A landscape with many valleys, sampled at points; each row gives a point and its height.
A ball rolls from a point to the lowest of its 4 nearest points, and stops where none of them is lower. Distance is the straight distance between rows; heights are no part of it.
Q_160: [ 15  13 -24 -16 -23  -3 -23  -2  19  21   7 -11 -11   1  -9   4  10   6
 -10  -9]  height 2.28
Q_677: [  0  -4  19   5   0   4 -10  12 -17  -9  -5   1   0   2  12   7 -24  -9
  14   0]  height 2.74
Q_543: [  6   2  11  -2   2   8 -15   5   9  22   9   5  -3  -5  25   7  -8  -4
  20  14]  height 2.88
Q_95: [  3   5 -14  -4   9   3  -9  -4  10  -8   3  -7 -11  -5  -8 -14  17   0
  -4  -1]  height 6.64
Q_425: [ -5 -11  11   7  15   2   4  12 -16  -9  -6   2   8  -3  -1   0 -11   5
   3  -7]  height 2.03
Q_400: [  1  -5  -5 -12   6  -8  15 -13  -6 -13   2   0 -18   0 -23 -23  17   0
  -9   3]  height 1.25
Q_911: [  7  -1  10  -3  -6   7 -15   2   3  11  18  17   4  -6  19  -1 -10   2
  36  24]  height 3.67
Q_200: [ -7 -12 -13 -17   8  -6  19  -9  -2 -16   3  -1  -9   2 -26 -15  14  -3
 -25 -12]  height 6.36
Q_204: [ 14  23 -19   2 -11   3 -29   2  18  30   1  -6  -7   1   3  10   3   8
  -2  -2]  height 2.12
Q_712: [-13  -9   5  11  11 -12  20  -1 -17 -17 -13   1  11   9  -7   8  -9  -7
 -28 -15]  height 3.00
Q_87: [-15  -4  30  18   2  13   4   9 -40 -15 -25  17   3   5  13  13 -27   0
  20 -13]  height 0.44
Q_716: [ -6  -8   4  -1   3  -7  22 -12 -10 -14  -5   2 -10   2 -26 -18   7   0
 -10   0]  height 5.46
Q_999: [  0 -10   0  -8   6  21   8 -16  -3  -3  14  14   7   2  -6 -14  11  13
  23  34]  height 6.28
Q_77: [ 11   6   2   0  -1   7 -12  -4  10  10  -2  -9   0  -3   8   5  -8  -5
  -1   9]  height 1.07
Q_944: [ 11  -7 -16 -19   8 -11   2 -11   4 -10   9  -3 -11  -3 -22 -20  23   1
 -18  -2]  height 5.93
Q_438: [ 13  23 -19  -2 -16  -5 -25   2  16  29   0  -6  -8  -7  -3  11  -2  11
 -11 -17]  height 1.57
Q_825: [ -2   9 -11 -10  -3  13   1 -19   5   3  17   0  -3 -10   4 -17  15  -1
  14  14]  height 5.36
Q_647: [  2   3  17   5   5   6 -18  16   1  13  -2   4  -8   5  29  13 -20  -7
  20   7]  height 1.12
Q_618: [ 11  10  -2   1 -10  -1 -10   1  14  15  -6  -5   2  -3  -3  18 -13   4
  -6  -3]  height 3.88
Q_106: [-15 -19  18  -1  -1  -4  32  -7 -17 -22 -14   1   3   2 -22 -12   3   2
  -3  -4]  height 2.80
Q_635: [  5   7 -13 -19  -9  11  -9 -26  14   6  26   0  -9 -11  -1 -15  23  -1
  15  13]  height 3.42
Q_47: [-11   2  -6   2   7 -13  12  -6  -2 -14  -5   7   3   0 -15   2   1  -2
 -25 -13]  height 4.95
Q_619: [  6   1 -13  -8  12  -4  -2  -7   4  -7   7  -1 -13  -4 -10 -20  24   3
  -4   3]  height 6.32
Q_814: [ 12   2 -21 -26 -14   7 -21 -18  27  16  27 -17 -10   2  -3  -4  31   0
 -11   8]  height 5.53
Q_887: [  9  13  -8  -8  -7   7 -22 -13  21  21  10  -2 -11  -2   7   3  13  -2
  -2  12]  height 2.82
Q_135: [  3  -5   8   3   5   7  -2   8  -7  -7  -3  -8   6  -2   3  -2 -14  -3
   4  -1]  height 1.81
Q_956: [ 3  0  5  2  3  8  1  0 -7 -4  0 -8  1 -5  9 -8 -6 -4  6 10]  height 4.14
Q_252: [ 13  16 -18  -6 -12   3 -24  -7  22  25   7  -6 -13   6   0   7  14   1
  -5   5]  height 2.36
Q_953: [  4   3 -17 -24 -10   9 -14 -21  19   8  25 -10 -12  -9   0 -14  29  -4
   5   7]  height 5.09
Q_715: [-13  -1  -9  10   0 -19  23   4 -12 -27 -18  -8   2  10 -19   7  -2  -5
 -30 -21]  height 4.63
Q_636: [ 14   2   8   3   0   1 -15  10   8  12  -4  -5  -1   4  11  15 -18  -6
   4   6]  height 2.38
Q_596: [11  3  7 -1  1  7 -9 -4  5 14  8 -4 -1 -7 17  0 -5 -7  5 12]  height 2.15
Q_614: [  4   3 -20 -22  -5   6 -16 -14  21   4  21 -17 -12  -2  -1 -13  30  -3
  -2   4]  height 6.01
Q_415: [  9  -2 -21 -16   4 -13  -6  -5  18  -8   9  -4   1  -5 -23 -12  24   4
 -21 -11]  height 6.75
Q_968: [  7   5   8   7   3   7 -22  23   5  17  -8   0  -4   8  18  23 -27  -1
  15   2]  height 4.57
Q_453: [ 15   4   4  -5  -6   8 -12 -15  11  15  23   7   3 -13   9  -7   4   5
  28  22]  height 4.58
Q_561: [ -2  -1   1   4  -6   1  -1  10   7  -1  -5  -7  13  -4   1  22 -25  -1
  -7 -11]  height 2.71
Q_642: [ 16  10 -23 -19 -17   1 -26  -8  22  22  14 -12 -14   8  -3   1  19   2
 -10   4]  height 3.25
Q_307: [ -6 -13  18   3   6  -9  24  -5 -19 -11  -9   5   1   2 -16  -9   0   3
  -6   0]  height 1.50
Q_125: [ -6 -21  28   3  -2 -13  23   5 -26 -23 -19  13   7  15  -7  -3   1  -1
  11   4]  height 2.62
Q_823: [ -3  -3   6   7  15  -5  10  -5  -9  -7  -5   6  -1  -3 -15  -9   0   5
 -10  -5]  height 6.88
Q_831: [ 17  17 -15   6  -7   8 -23  11  14  33  -3  -8   2   0   8  15  -9  10
   2  -4]  height 2.26
Q_684: [ -9  -2   0  21   5 -21  19   7 -15 -21 -16  -4  12   9  -4  14 -11  -2
 -28 -20]  height 2.84
Q_220: [ -9  -6   3  23  10 -19  15  12 -15 -16 -15   1  19  10   4  17 -14  -5
 -21 -20]  height 2.51
Q_570: [  2   1 -19 -11   1 -11  -5   3  20  -6   4  -2   0  -3 -17  -3  15   3
 -16 -19]  height 7.40
Q_180: [ -1   3  -1   2   5  10  -1  -3  -1  -6   0 -11  -2  -7   2 -11   3  -1
   3   5]  height 6.37
Q_71: [ 10  14 -12   0   0  17 -23   3  15  35   6  -5   0   1  16  14  -3   3
   4  10]  height 3.06
Q_787: [ 16  19 -14   3 -12   2 -22   0  17  28  -2  -5  -3  -1   0  16  -3   9
  -5  -1]  height 1.90
Q_20: [ -3   1   2  29   3 -21  11  20  -2 -14 -20 -14   4  -5   4  17 -17   2
 -22 -37]  height 3.86
Q_974: [  6   1   8   3  -2   8  -7   7   7  -1  -8 -10   5  -3   1  10 -17  -3
  -1  -1]  height 3.57
Q_853: [  1  -6 -18 -21   4 -12  11  -5   6 -16   5   0   0   0 -25  -6  13  -5
 -30 -14]  height 6.74
Q_662: [ -2 -11  15   8   9  -7  18   7 -20  -7  -8   7   4   6  -4 -11   1   5
   8   6]  height 2.96
Q_899: [ -6  -9  15   7   2   4  -7  16 -12 -11 -11   2   8   2   6  20 -32  -9
   3 -13]  height 1.89
Q_404: [-22 -14  -8  -3  11  -9  28   1  -5 -22 -11  -4  -4  11 -22  -5  14  -4
 -30 -16]  height 5.12
Q_958: [  7   1   7  -6  -3  14 -16   2  10  27  16   5   0 -10  20   2  -6   2
  32  17]  height 3.26
Q_866: [ -6   6 -11  -3   3   8   7 -14   1  -1  13   8  -4  -4  -1 -18  22   3
  11  14]  height 6.26
Q_306: [-10  -5   4  16  12 -12  12  12 -10 -13 -10   4  18   5   2  14 -13  -1
 -19 -16]  height 1.98
Q_278: [  8   1   7  -3   2   9 -13  -1  12  21  12  -1   0  -7  22   3  -4  -5
  11  15]  height 2.61
Q_660: [  3   3 -13  -5   7  -5   7 -12   1  -2  12   5 -13   1  -5 -24  28   2
   2  10]  height 6.12
Q_886: [ -1   4  -6   1   6  -1  12  -9  -4  -2   8   6  -3   0  -5 -21  22   6
   5  14]  height 7.01
Q_954: [  9   1  11   1   2   5  -9   1   1   3   0  -8   1  -2  12   2 -12  -7
   3  10]  height 2.27
Q_36: [  2  -7  13   6   2   4  -8  13 -10  -8  -7  -3   4   0   6  11 -27  -9
   4  -4]  height 2.16
Q_735: [  8   6   4  -5  -5   6  -7 -14   9  14  15   0   0  -9  16  -5   2  -5
  10  18]  height 3.09
Q_532: [  4   0  -6  -7  -4  17   6 -17  -3   1  19   8   7  -6   2 -12   6   3
  22  24]  height 5.60
Q_149: [ -2  -3   6  10  10  -3  14   1 -13  -4  -2   4   2   2  -5 -16   6   6
   4   8]  height 6.30
Q_678: [-14 -20  -9 -19  12  -9  29  -4   1 -21   0  -3  -6   2 -31 -20  24   1
 -22 -12]  height 7.28
Q_763: [ 13  17 -14  -4 -16   1 -18  -3  17  20  -2  -8  -6  -2  -6  13  -3   5
  -8  -6]  height 1.45
Q_59: [ -4  11  11   2  -5  24 -24  13   0  24   0   5  -9   5  36  19 -32  -7
  24  11]  height 7.33
Q_546: [  5 -10 -12 -19   5  -7  13 -10  -4 -14   4  -2 -14  -1 -27 -19  19   0
 -16  -2]  height 5.07
Q_185: [ 1  4 -6  2  3 10 -8 -1 11 -5 -5 -8  2 -6 -8  0 -1 -2 -3 -4]  height 6.84
Q_847: [ -4 -16  20   5   4  -7  18  10 -26 -11 -13  15   8  16  -2  -6   6   2
  12  13]  height 1.71
Q_704: [ 11   9  -3  -1  -4   6 -12  -9  14   9  -2  -9  -4  -4   4   3   1  -3
  -3   8]  height 2.04
Q_860: [  5 -10 -15 -22   6  -7   9 -11   2 -13   6  -5  -7  -3 -30 -19  20   1
 -24  -5]  height 5.83
Q_496: [ -6  -8   8  -3  -3  -5  28 -10 -10 -18  -8   1  -7   3 -24 -20  14   2
  -2  10]  height 4.62
Q_537: [ -4 -17  24   4  -3  -8  30  -6 -19 -17 -14   5   6   7 -16 -13   5   2
   0   9]  height 2.77
Q_617: [ -8   7  -7  10   4 -21  11   3   2 -18  -9   1   6   2 -10   6  -3  -4
 -29 -17]  height 4.79
Q_656: [  0   4  12   8   4  14 -22  20   3  18  -7   2 -10   9  26  20 -25  -4
  21   7]  height 4.64
Q_82: [-13   1 -10   7   2 -16  19  -1  -9 -24 -12  -2   2   7 -14   5   0  -6
 -32 -18]  height 4.35
Q_336: [  2   5  -3  -4  -3  11  -1 -13   2   3  11  -4   0  -9   9 -12   6  -3
   8  14]  height 6.27
Q_806: [ -7   9  -7   5 -10   0   0   3  16  -2  -7  -8   8  -7  -4  14 -10   1
 -11 -18]  height 5.63
Q_348: [ -8 -19  22   6   8 -10  18   6 -26  -9 -14  13   6   6  -3  -1  -7   2
   1  -6]  height 2.13
Q_908: [ 18  13  -7 -14 -13   7 -20 -30  16  12  31   1 -10 -10  -5 -12  22   6
  26  23]  height 3.78
Q_726: [  9  10 -11   0  -5  19 -24  16   9  33   1  -7   2   5  24  20 -19  -3
  12   8]  height 3.27
Q_397: [ 12   7 -19 -16 -14   5 -21  -8  21  10   9 -16 -11   2  -7   1  17  -1
  -7   5]  height 3.83
Q_862: [ -1  -8   5  31   4 -27  16  18 -16 -20 -24  -8  11   0  -1  20 -21   0
 -24 -38]  height 4.68
Q_79: [ -9 -11   8  22  11 -20  13  17 -22 -22 -22   6  13  14   8  21 -18  -8
 -18 -23]  height 3.50
Q_405: [ 13   8   2  -7  -6  10 -16 -19  19  24  22   4  -5 -14  10  -5   8   7
  23  18]  height 4.12
Q_875: [ 13  14  -8   0  -9   4 -21  -5  19  18  -2  -9  -8   3   0  10   2   0
  -7   4]  height 1.99
Q_594: [  7  20 -13   7  -6  -3 -17  10   8  34  -2  -7   0 -14  12  23 -19   8
 -11 -27]  height 4.77
Q_851: [ -7 -19  22   4   4  -3  19   6 -21 -14 -10  19   9  20   1  -8  10   0
  13  21]  height 2.83
Q_800: [ 13   4   5   4  -6  -1 -12  12  12  17  -6  -2   6   0   6  22 -23   3
   0  -3]  height 3.36
Q_17: [-18 -16  12  17  15  -8   5  19 -25 -17 -20  13  14  12  10  20 -20  -9
  -6 -22]  height 2.02
Q_558: [-21 -21  -1 -11  11 -10  32  -3   0 -26  -4   1  -9   2 -30 -20  24   0
 -14 -13]  height 7.19
Q_695: [  5   9   1   5 -11  -8  -5  14   9  19  -4  -3   7  -4   9  29 -26   3
  -5 -15]  height 4.61
Q_623: [ -6 -14  22   8   5  -4  14  15 -27 -14 -16  17   4  16   3  -3  -4   3
  17   2]  height 0.79
Q_154: [ -5   2   0  24   2 -24  17  10 -11 -18 -17  -8   9   1  -7  12 -12  -1
 -28 -27]  height 3.38
Q_2: [ -3   3  30  13  -2   5 -12   7 -27 -10 -15  11  -2   4  17  11 -28 -10
  18  -4]  height 3.68
Q_539: [ -3  -1  -2  -5   0  -8  23 -13  -5  -8   4  10  -8   9 -12 -22  22  -1
   2  21]  height 6.93
Q_994: [ 21   2   4  -7  -2  13 -18  -8   9  10  21  10   6  -2  12  -7   3   9
  42  36]  height 5.73
Q_176: [  7  10  -9 -15  -9  11 -10 -28  12   6  25   3  -7 -12  -3 -13  17   4
  23  21]  height 0.82
Q_122: [ -1   6 -17 -14   1   9  -4 -16  11   0  20  -3  -9  -7   1 -19  28  -1
   9   5]  height 4.83
Q_927: [-14 -10   4  16  12  -8   6  20 -10 -14 -12   3  18   6  11  17 -16  -5
 -11 -21]  height 1.33
Q_522: [  8  10  -2  -6  -1  11 -21 -16  21  30  17   1 -10  -8  11   2  12   3
   9  14]  height 3.34
Q_112: [-19 -15  28  15  11  -2   9  12 -36 -15 -26  25   3   7  10  14 -18   0
  14 -20]  height 3.58
Q_424: [  1   2  -3   5  11   6   0   0   1  -5  -1  -3  -4  -4  -5 -12   5   5
  -3  -1]  height 8.09
Q_189: [ 12  -3 -22 -17   4  -1 -15  -5  20  -1  15 -14  -7  -2  -9 -13  33   1
  -8  -2]  height 6.24
Q_855: [-14  -5   0   6   8 -10  19  -5  -9 -18 -10   3   4   4 -12   4  -3  -7
 -28 -13]  height 3.72
Q_230: [  3  -1   7  -5  -7  10   2   0 -11  -2  14  14   9   1  16  -5  -8  -5
  22  22]  height 3.41
Q_758: [ 16  20 -21  -2 -16  -1 -30   0  17  29   6  -5  -9   2   0   9   7   7
  -7  -4]  height 2.01
Q_222: [-13 -14  11  11  15  -3   2  16 -18 -12  -9   8  12   2   4  12 -18  -1
  -2 -18]  height 0.49
Q_736: [-11 -17 -21 -22  10 -10  28  -1   5 -19   0  -6   1   3 -27 -13  26   3
 -33 -14]  height 7.56
Q_797: [  8  -1 -13 -13   7 -10   9 -11  -2  -7   8   2 -18   1 -16 -23  24   0
  -8   5]  height 5.19
Q_540: [-11  -2   1  17  -4 -10   7  19  -3 -12 -12  -9  17   2  12  21 -19  -3
 -10 -24]  height 2.29
Q_681: [ 13   9  -1   3   2   9 -19   6  16  26  -1  -4  -1   3  14  12  -7   2
   4  10]  height 3.10
Q_109: [ 11  15 -10   7  -6   1 -17  21   6  29  -5  -5   4  -7  11  25 -24   8
   5 -14]  height 4.08
Q_187: [ -5   3   1  26  -1 -17   9  20   2  -9 -22 -18   3  -5   4  18 -14   3
 -22 -36]  height 3.29
Q_7: [ -2  -3   5   3  12  -6  12  -9  -9  -8  -2   4  -7  -2 -17 -13   4   4
 -10  -2]  height 8.10
Q_167: [  8   7  -6 -13  -8   8 -19 -24  20  22  22   2 -12 -12   5  -5  17   1
  11  13]  height 4.13
Q_746: [-13 -17  14  12  13 -15  20   7 -24 -16 -17   4  11  10   1  15 -12  -6
 -21 -15]  height 3.03
Q_430: [  8   8 -12 -13  -9   9 -22 -17  22  14  15 -10 -15   1   4   1  18  -7
  -3   9]  height 3.52
Q_583: [ -7  -6  11   6  -1   6   6  14 -27  -8  -5   6   4   9  13  -6  -9  -2
  17  10]  height 1.75
Q_242: [  3  10  -9  -4   2  10  -6  -8   7  -1   6  -9  -9  -5   2 -12  12  -4
   3   7]  height 6.03
Q_406: [ -6 -10  12   6   6   8  -4  15 -20 -10  -7   1   7   4   7   4 -22  -6
   9  -8]  height 2.46
Q_946: [  2  -4  -9 -10  11  -9   6  -8  -1 -12   1   7  -8  -2 -23 -13   9  -1
 -18  -8]  height 7.59
Q_465: [  2   3  -5   1  12  -3   7  -7  -4  -5   1   2  -9  -1  -8 -19  16   4
   0   6]  height 8.37
Q_844: [ -9  -4   2   7   6   4   1   8   3  -7  -7  -4  16  -5  -3  11 -14  -2
  -6 -13]  height 2.97
Q_538: [  4   6 -14 -11  -3   8 -15 -13  15   3   9 -12 -13  -3   0  -8  17  -6
  -2   5]  height 4.69
Q_195: [ -9 -18  21  -5   4   1  25 -20  -8 -21   5  14   9  12  -8 -19  21  -2
   7  31]  height 5.51
Q_643: [-15  -3 -16  -2   2 -16  23   4  -5 -26  -9  -7  -1   9 -18   1   7  -7
 -34 -19]  height 4.72
Q_528: [  3  -1  17   5  -3   6  -6  10 -18  -6  -1   1  -1   3  17   0 -21  -9
  17   3]  height 3.20
Q_593: [-20 -10   5   0   8  -6  26  -8 -14 -20 -11   1   1   4 -18  -1  -1  -5
 -24 -10]  height 4.39
Q_631: [  3   1  17   1  -2   3  -8   6  -7   5   8  12  -1   1  26   1 -15  -8
  23  14]  height 3.82
Q_21: [  2  19  -7   7  -8  -7  -5   8   6  24  -8 -13  -5  -8  14  27 -20   0
 -22 -26]  height 5.35
Q_62: [ -5  -3  10   0  -3  10   4   6 -21  -6   4  12   6   8  16  -5 -11  -6
  22  16]  height 1.14
Q_208: [  2   0  21  10   3   4 -20  16  -2   8  -8   6  -5   6  19  18 -27  -7
  15   1]  height 3.89
Q_215: [ -7 -20  26   3   0 -12  25   2 -25 -17 -16   7   9   5 -12  -8  -1   0
   4   0]  height 2.57
Q_451: [-13 -27  24   0   8   5  26 -11 -20 -38  -9   9  16  13  -5 -22  20  -9
   8  24]  height 4.07
Q_441: [ -3  -5  11   6  -3   0  -7  15  -5  -3  -8   1  10   0   6  25 -31  -8
   0 -12]  height 1.27
Q_450: [-13 -13  -2 -12   5  -4  26  -8  -6 -20   0  -2 -12   0 -29 -18  16  -1
 -13  -7]  height 6.82
Q_888: [ -6   2  16   6  -4   9  -2  10 -28 -10  -4  12   2   9  17  -1 -15  -9
  21  10]  height 3.07
Q_144: [ -1  -4   8   6   3  -8  20  -6 -13  -6  -5   5  -2   5 -11 -16  10   5
   1  14]  height 5.70
Q_478: [ -4  10 -17  -7 -16  -2  -7   4  21   4  -2  -9  -2  -7 -10  10   1   4
  -8 -20]  height 6.44
Q_592: [-11   6 -13  -1  -5  -5  -4   5  23  -3  -3  -4   1  -5  -9   7   2   3
 -12 -20]  height 6.62
Q_363: [-11   3  -4  12   6  -8   4   6   7 -10  -7  -2  15  -2  -3  12  -5   0
 -14 -18]  height 3.94
Q_544: [  3  -4   2 -10  -3  18   3 -11  -9  -2  18  13  12   0   4 -10  -1   2
  25  28]  height 5.10
Q_616: [-14 -10  24  12   3   5   7  14 -36 -13 -20  15   0  10   8   5 -16   1
  20  -9]  height 2.65
Q_423: [-20 -17   9   0   3  -5  32 -10 -12 -19 -11   1  -5   0 -26 -15   8   3
 -13  -7]  height 3.40
Q_326: [ -2   6  27  14  -1   5 -12  11 -12   4  -3  16  -4   4  30   9 -21 -10
  26   9]  height 5.17
Q_820: [  9  25 -21   1 -11   3 -34   7  14  35   6  -9  -7 -13   4  12  -9  10
 -10 -28]  height 2.33
Q_914: [ -4   6  -6   1   3   8   6  -8  -6   0   9   1   0  -5   5 -18  12   2
   9  13]  height 7.34
Q_525: [  3   6  -1  -7  -2  24 -24  12   6  31   5   0  -4   2  29  18 -20  -5
  22  11]  height 4.01
Q_835: [ 14  13 -17 -10 -20  -3 -20  -3  19  18   2 -11 -12  -1 -10   8   4   4
  -9  -7]  height 1.94
Q_295: [  9   3   3  -6  -4   9 -13 -16  16  22  16   2  -3 -14  15  -1   7   0
  13  15]  height 3.43
Q_44: [  7  -1 -21 -12   4  -7 -13  -2  20  -6   7  -5  -4  -3 -18  -9  21   3
 -10 -10]  height 6.92
Q_962: [  5   1  10  -3  -5   3 -10   1  -1   7  15  15   3  -5  21  -2 -10  -5
  27  18]  height 3.33
Q_640: [  1   4 -10   1  10  -1  -5  -4  10  -9  -2  -2  -4  -5 -16  -6   9   4
 -10 -10]  height 8.85
Q_277: [  3   8  -1   1   0  19 -23  17   5  26  -3  -3  -5   9  28  22 -25  -5
  16   8]  height 4.37
Q_129: [  6   3   4  -5  -8   8  -3 -11  -1   6  19  11   7  -8  12  -7  -2  -2
  20  24]  height 4.55
Q_720: [ -3   7  15   3  -1  12 -17  13   2  17   6  10  -6   1  33  10 -17  -5
  32  11]  height 3.92
Q_331: [ 16  23 -18   4 -12  12 -29  16   5  33  -2 -14   8  -4  17  20 -26   4
   9  -9]  height 3.48
Q_940: [  8  -3 -18 -14   9  -9  -4  -7  10 -11   6   1  -6  -4 -21 -12  18   1
 -19  -7]  height 6.71
Q_904: [ 10   2   6  -5  -3   6 -12  -9  12  20  17   5   1 -12  17   0  -2   0
  18  18]  height 3.01
Q_342: [-15 -10  17  11   7   5  -4  13 -27 -15 -13   9   5   5  12  18 -28  -8
  10 -19]  height 2.56
Q_231: [  2   1   7  -6  -5  20 -19   7   8  26  14   7  -4  -5  25   7 -14   0
  35  14]  height 3.64
Q_213: [ 19   8  -2  -9  -3  14 -15 -24   8   8  24   8   5  -6   1 -11  10   8
  31  36]  height 6.31
Q_658: [ -4  -1 -11  -7   3  15   8 -19   2   0  18  11   3   0  -8 -17  18   9
  21  27]  height 5.49
Q_247: [  8   1  11  -2  -2   5 -10   1   5  15  15   7   2  -6  24  -2  -5  -4
  22  16]  height 2.99
Q_344: [-12  -6   5   9   2  -1   0  15  -1  -8  -7  -4  16  -1   6  18 -24  -6
  -5 -16]  height 2.11
Q_432: [  9   2   5   2   5   9 -17  11  10  21   1  -3  -1   3  23  13 -12  -3
  11  10]  height 3.05
Q_499: [  6   9  -4  -9  -9  10  -8 -21  10  13  20  -1  -6 -13   8  -9  12  -2
  10  15]  height 4.19
Q_355: [ -6   0  -4  -3   5  -1  19 -16  -1  -3   9  16  -2   6  -8 -22  23   6
   7  23]  height 7.38
Q_697: [ -7 -13   9  -3  -1  -1  26 -19  -4 -17   4  13   3  12 -12 -18  22  -1
   3  30]  height 5.54
Q_902: [ 15   6 -24 -23 -20   2 -23  -9  24  15  18 -22 -11   7  -6  -2  27   4
 -13   3]  height 1.22
Q_960: [ -7 -13   5  -5   3  14  11  -2 -12  -3  11  17  11  10   2 -10   9   5
  22  26]  height 8.45
Q_80: [ -2  13  -4   9 -12  -6   5  12   5  12 -12 -18  -2  -7  13  24 -22  -1
 -21 -28]  height 4.15
Q_458: [ 10  19 -12   7 -11  -3 -19   6  11  31  -2  -5   1 -10   1  18 -14  13
  -6 -16]  height 4.26
Q_367: [ -5 -11  15   8  11   0   6  15 -26  -8  -8   6   4   3   2  -4  -9   4
  10  -5]  height 1.02
Q_23: [-11 -11   6  13  15 -13  14   6 -16 -13 -10   7  13   5  -2  10 -11  -5
 -20 -15]  height 2.42
Q_941: [  7   6   0  -3   2  16 -17   4  15  32   7   1  -2  -4  22   9  -2   1
  13  14]  height 2.89
Q_460: [ -2  -3   7   5   5   7   6   8 -18  -5  -1  -1   4   4   7 -14  -3   1
  12   7]  height 4.16
Q_161: [  5   1  19   7   2   2 -14  11 -10  -2  -5   0  -4   3  20   6 -22 -10
  13   6]  height 3.39
Q_249: [ -1   2   0  -1   3  11   6  -2  -9  -1   7  -3   4  -3   9 -15   4   0
  10  17]  height 6.17
Q_638: [ -4  -3   1   1   2   9  12  -1 -11  -2   8   6   9   0   8 -14   7   3
  14  16]  height 7.29
Q_291: [ -6 -11   4  -3   8   6  19 -15  -3  -5  11  20   7   9  -5 -16  18   6
  12  32]  height 7.80
Q_918: [ -5  -9   7   3   4   3  15   6 -17  -5   1  13  10  13   5 -12   8   4
  14  19]  height 8.20
Q_783: [  7  10 -14  -6 -14   4 -15  -4  19   3  -1 -11  -6  -2 -11   6   4  -1
  -7  -5]  height 0.98
Q_67: [  5   2 -17 -11   5   4 -11  -8  12  -4  12 -11 -12  -2  -3 -18  29  -2
  -2   2]  height 5.68
Q_936: [ -5  -9  13   2  -1  -6  27 -10 -15 -12 -10   3  -4   2 -19 -17   6   3
  -4   8]  height 3.37
Q_859: [  5   3 -20 -11  -6   6 -17  -4  21  -1   5 -15  -8   1 -11  -4  17   1
  -6  -4]  height 3.21
Q_609: [ -5 -21  26   3  -1  -4  25  -4 -18 -25 -12  12  11  15  -7 -12  13  -4
   6  23]  height 3.73
Q_178: [ -7  13  -7  18   1 -20   7  14   9  -9 -15 -14  -2  -4   2  11  -4   1
 -23 -32]  height 3.19
Q_75: [-16 -16  15   4   6  -8  28  -7 -19 -15 -14   2   4   3 -15  -2  -2  -3
 -19 -10]  height 4.78
Q_442: [ 14  -3 -24 -19  -6  -1 -18  -4  25   2  14 -18  -4  -3 -13 -13  35   8
 -14  -2]  height 6.55
Q_581: [ -5   5 -18  -3  -4 -19   0   5  19  -7  -1  -2   1  -3  -9   4  10   0
 -20 -24]  height 7.37
Q_120: [ -4  -4   4   2   6   0  20  -8  -8  -2   5  10   4   7  -3 -16  17   7
   9  21]  height 7.21
Q_734: [ 14  12  -9   4  -4  10 -21  15  12  28  -4  -7   4   1  14  18 -17   7
   8  -1]  height 2.67
Q_412: [  3   0  13   0  -1   2  -4   6 -10  -1   4  -1   2  -1  18  -2 -13 -10
  12  12]  height 3.31
Q_169: [-20 -17   8  -2   2  -7  31  -6  -7 -26  -9   1  -6   0 -29 -21  17   5
  -4  -3]  height 3.90
Q_212: [ -3  13  -5  -2 -18  -3  -1   3  14  13  -7 -11  -3  -9  -1  18 -14   1
 -13 -18]  height 4.34
Q_93: [-12 -20  28   8   6 -10  17  11 -31 -14 -19  21   2  10   3   6 -12   0
   9 -11]  height 1.58
Q_311: [ -3   5  -2  23   1 -27  12   9  -4 -16 -16 -10   3   0  -4  11  -9  -1
 -27 -30]  height 3.76
Q_420: [  9  -6 -22 -21   1 -13   1 -10   9 -11   9  -5   1  -6 -25 -13  22   2
 -28 -10]  height 6.41
Q_199: [ -2  -4   2   6  13   7   4   4  -8  -6  -2  -5   3  -4   0 -10  -4   3
   1   0]  height 5.14
Q_464: [ 15   4   4  -6  -5  10 -16 -10  13  20  19   8   3  -9  13  -4   6   9
  37  24]  height 4.38
Q_380: [ -6   9  -6  15  -5 -10   8  15   8   1 -18 -23  -5  -5   6  20 -13  -1
 -21 -33]  height 0.58
Q_246: [  2   5 -11  -3   2   8 -12  -3  15  -3  -2 -11  -6  -5  -8  -4   6   0
  -3  -1]  height 5.52
Q_975: [ -8   2  -2  21   4 -20  11  17  -2 -13 -17  -7  14   2   3  16 -11   1
 -19 -26]  height 3.62
Q_191: [ 11  -1 -24 -18  -4  -3 -14  -2  24  -1  10 -15   0  -4 -16 -10  29   8
 -11 -10]  height 6.54
Q_211: [  1   4  14   0   0   7 -13  11   4  14  14  12  -1  -5  26   3 -10  -4
  32  14]  height 3.30
Q_446: [ -1 -11  13   5   2  -7  22  -2 -14  -7  -4  13   5  12  -5 -13  12   5
   5  23]  height 6.05
Q_216: [ -4 -12  15   2  -1  -6  27 -11 -10 -16  -6   8   4  13 -12 -17  16  -2
   2  24]  height 5.33
Q_608: [  7  24 -18   3  -9   9 -33  11  12  34   1 -13  -2 -14   9  18 -16  11
  -8 -29]  height 3.04
Q_427: [-12 -17  15   2   0   2  29 -14  -9 -30  -7   4   3  12 -18 -22  23  -4
   4  24]  height 4.75
Q_742: [-15 -16  20  10  13  -3   8  14 -30 -12 -15  16   5   6   4   8 -17   1
   7 -15]  height 1.59
Q_961: [-11  13 -14   3 -11  -8   1  10  16   1 -10 -11  -3  -7   2  13  -1   1
 -18 -27]  height 6.49
Q_740: [  8  18 -12  -4 -18  -4 -13   0  14  22  -2  -5  -7  -9  -5  16 -10   4
 -11 -14]  height 0.25
Q_328: [-16 -17  12   1  -2  -4  32  -9 -12 -31 -11   2   0   5 -28 -22  19   2
   4   5]  height 4.25
Q_535: [-11  -5   5   7  13  -8  14  -3 -10 -10  -8   7   7  -1 -14  -2  -6   2
 -20 -11]  height 4.76
Q_780: [ -8  -6   4   0  11  -8  15 -11  -9 -14  -4   7  -1  -3 -19  -5  -1  -3
 -21 -11]  height 6.02
Q_903: [-13  -9 -15 -13   4 -11  18  -4  -1 -20  -1   1  -3   2 -24  -4  11  -6
 -30 -16]  height 5.64
Q_517: [  3  20 -13  -2 -16  -7 -11   1  13  24  -4  -9  -9  -9   3  19 -12   3
 -19 -26]  height 2.43
Q_809: [-11   7  -2  21  -3 -13  10  18   4  -7 -14 -15   7  -4   7  18 -11   1
 -17 -28]  height 2.98
Q_867: [ -2  -5   8   2  -1  -7  25 -12 -11 -10  -3   6  -2  10 -14 -19  16   2
   3  21]  height 6.06
Q_480: [  7  13  -4   4 -13  -4  -7   6  12  20  -6  -5   3  -7   1  19 -19   3
  -7 -12]  height 2.91
Q_676: [ 13   3   6  -6  -3  12 -14  -7  12  23  21   7   0 -12  19  -2   2   6
  34  19]  height 3.71
Q_368: [  1   7  -9   1   9   6  -3  -6   5  -5   2  -9  -7  -7  -4 -17  13   0
   3   4]  height 1.84
Q_680: [  7  -1   9   5  -3  -5 -15  19   5  11  -9   2   4   3   7  27 -30  -1
   5  -5]  height 4.27
Q_28: [ -8   7  -2   8 -11  -7   6  13   7   4  -9 -14   8  -5   9  22 -20  -1
 -13 -21]  height 4.17
Q_637: [  6   6  -9 -10  -7  17  -3 -25   3  -1  21   7   4  -6  -6 -16  13   5
  24  28]  height 4.22

Call two points neighbours if one is among the 4 nearest of the other. Go from one point of each pair to the other, from neighbour to neighbour, staying as low as possible. Name the highest point that can't be avoided.
Q_368 and Q_62: Q_242
Q_87 and Q_77: Q_412
Q_623 and Q_222: Q_742
Q_87 and Q_441: Q_342
Q_623 and Q_400: Q_716
Q_902 and Q_176: Q_167
Q_307 and Q_222: Q_215
Q_783 and Q_77: Q_704
Q_307 and Q_380: Q_809
Q_740 and Q_783: Q_763
Q_135 and Q_441: Q_36
Q_367 and Q_62: Q_583
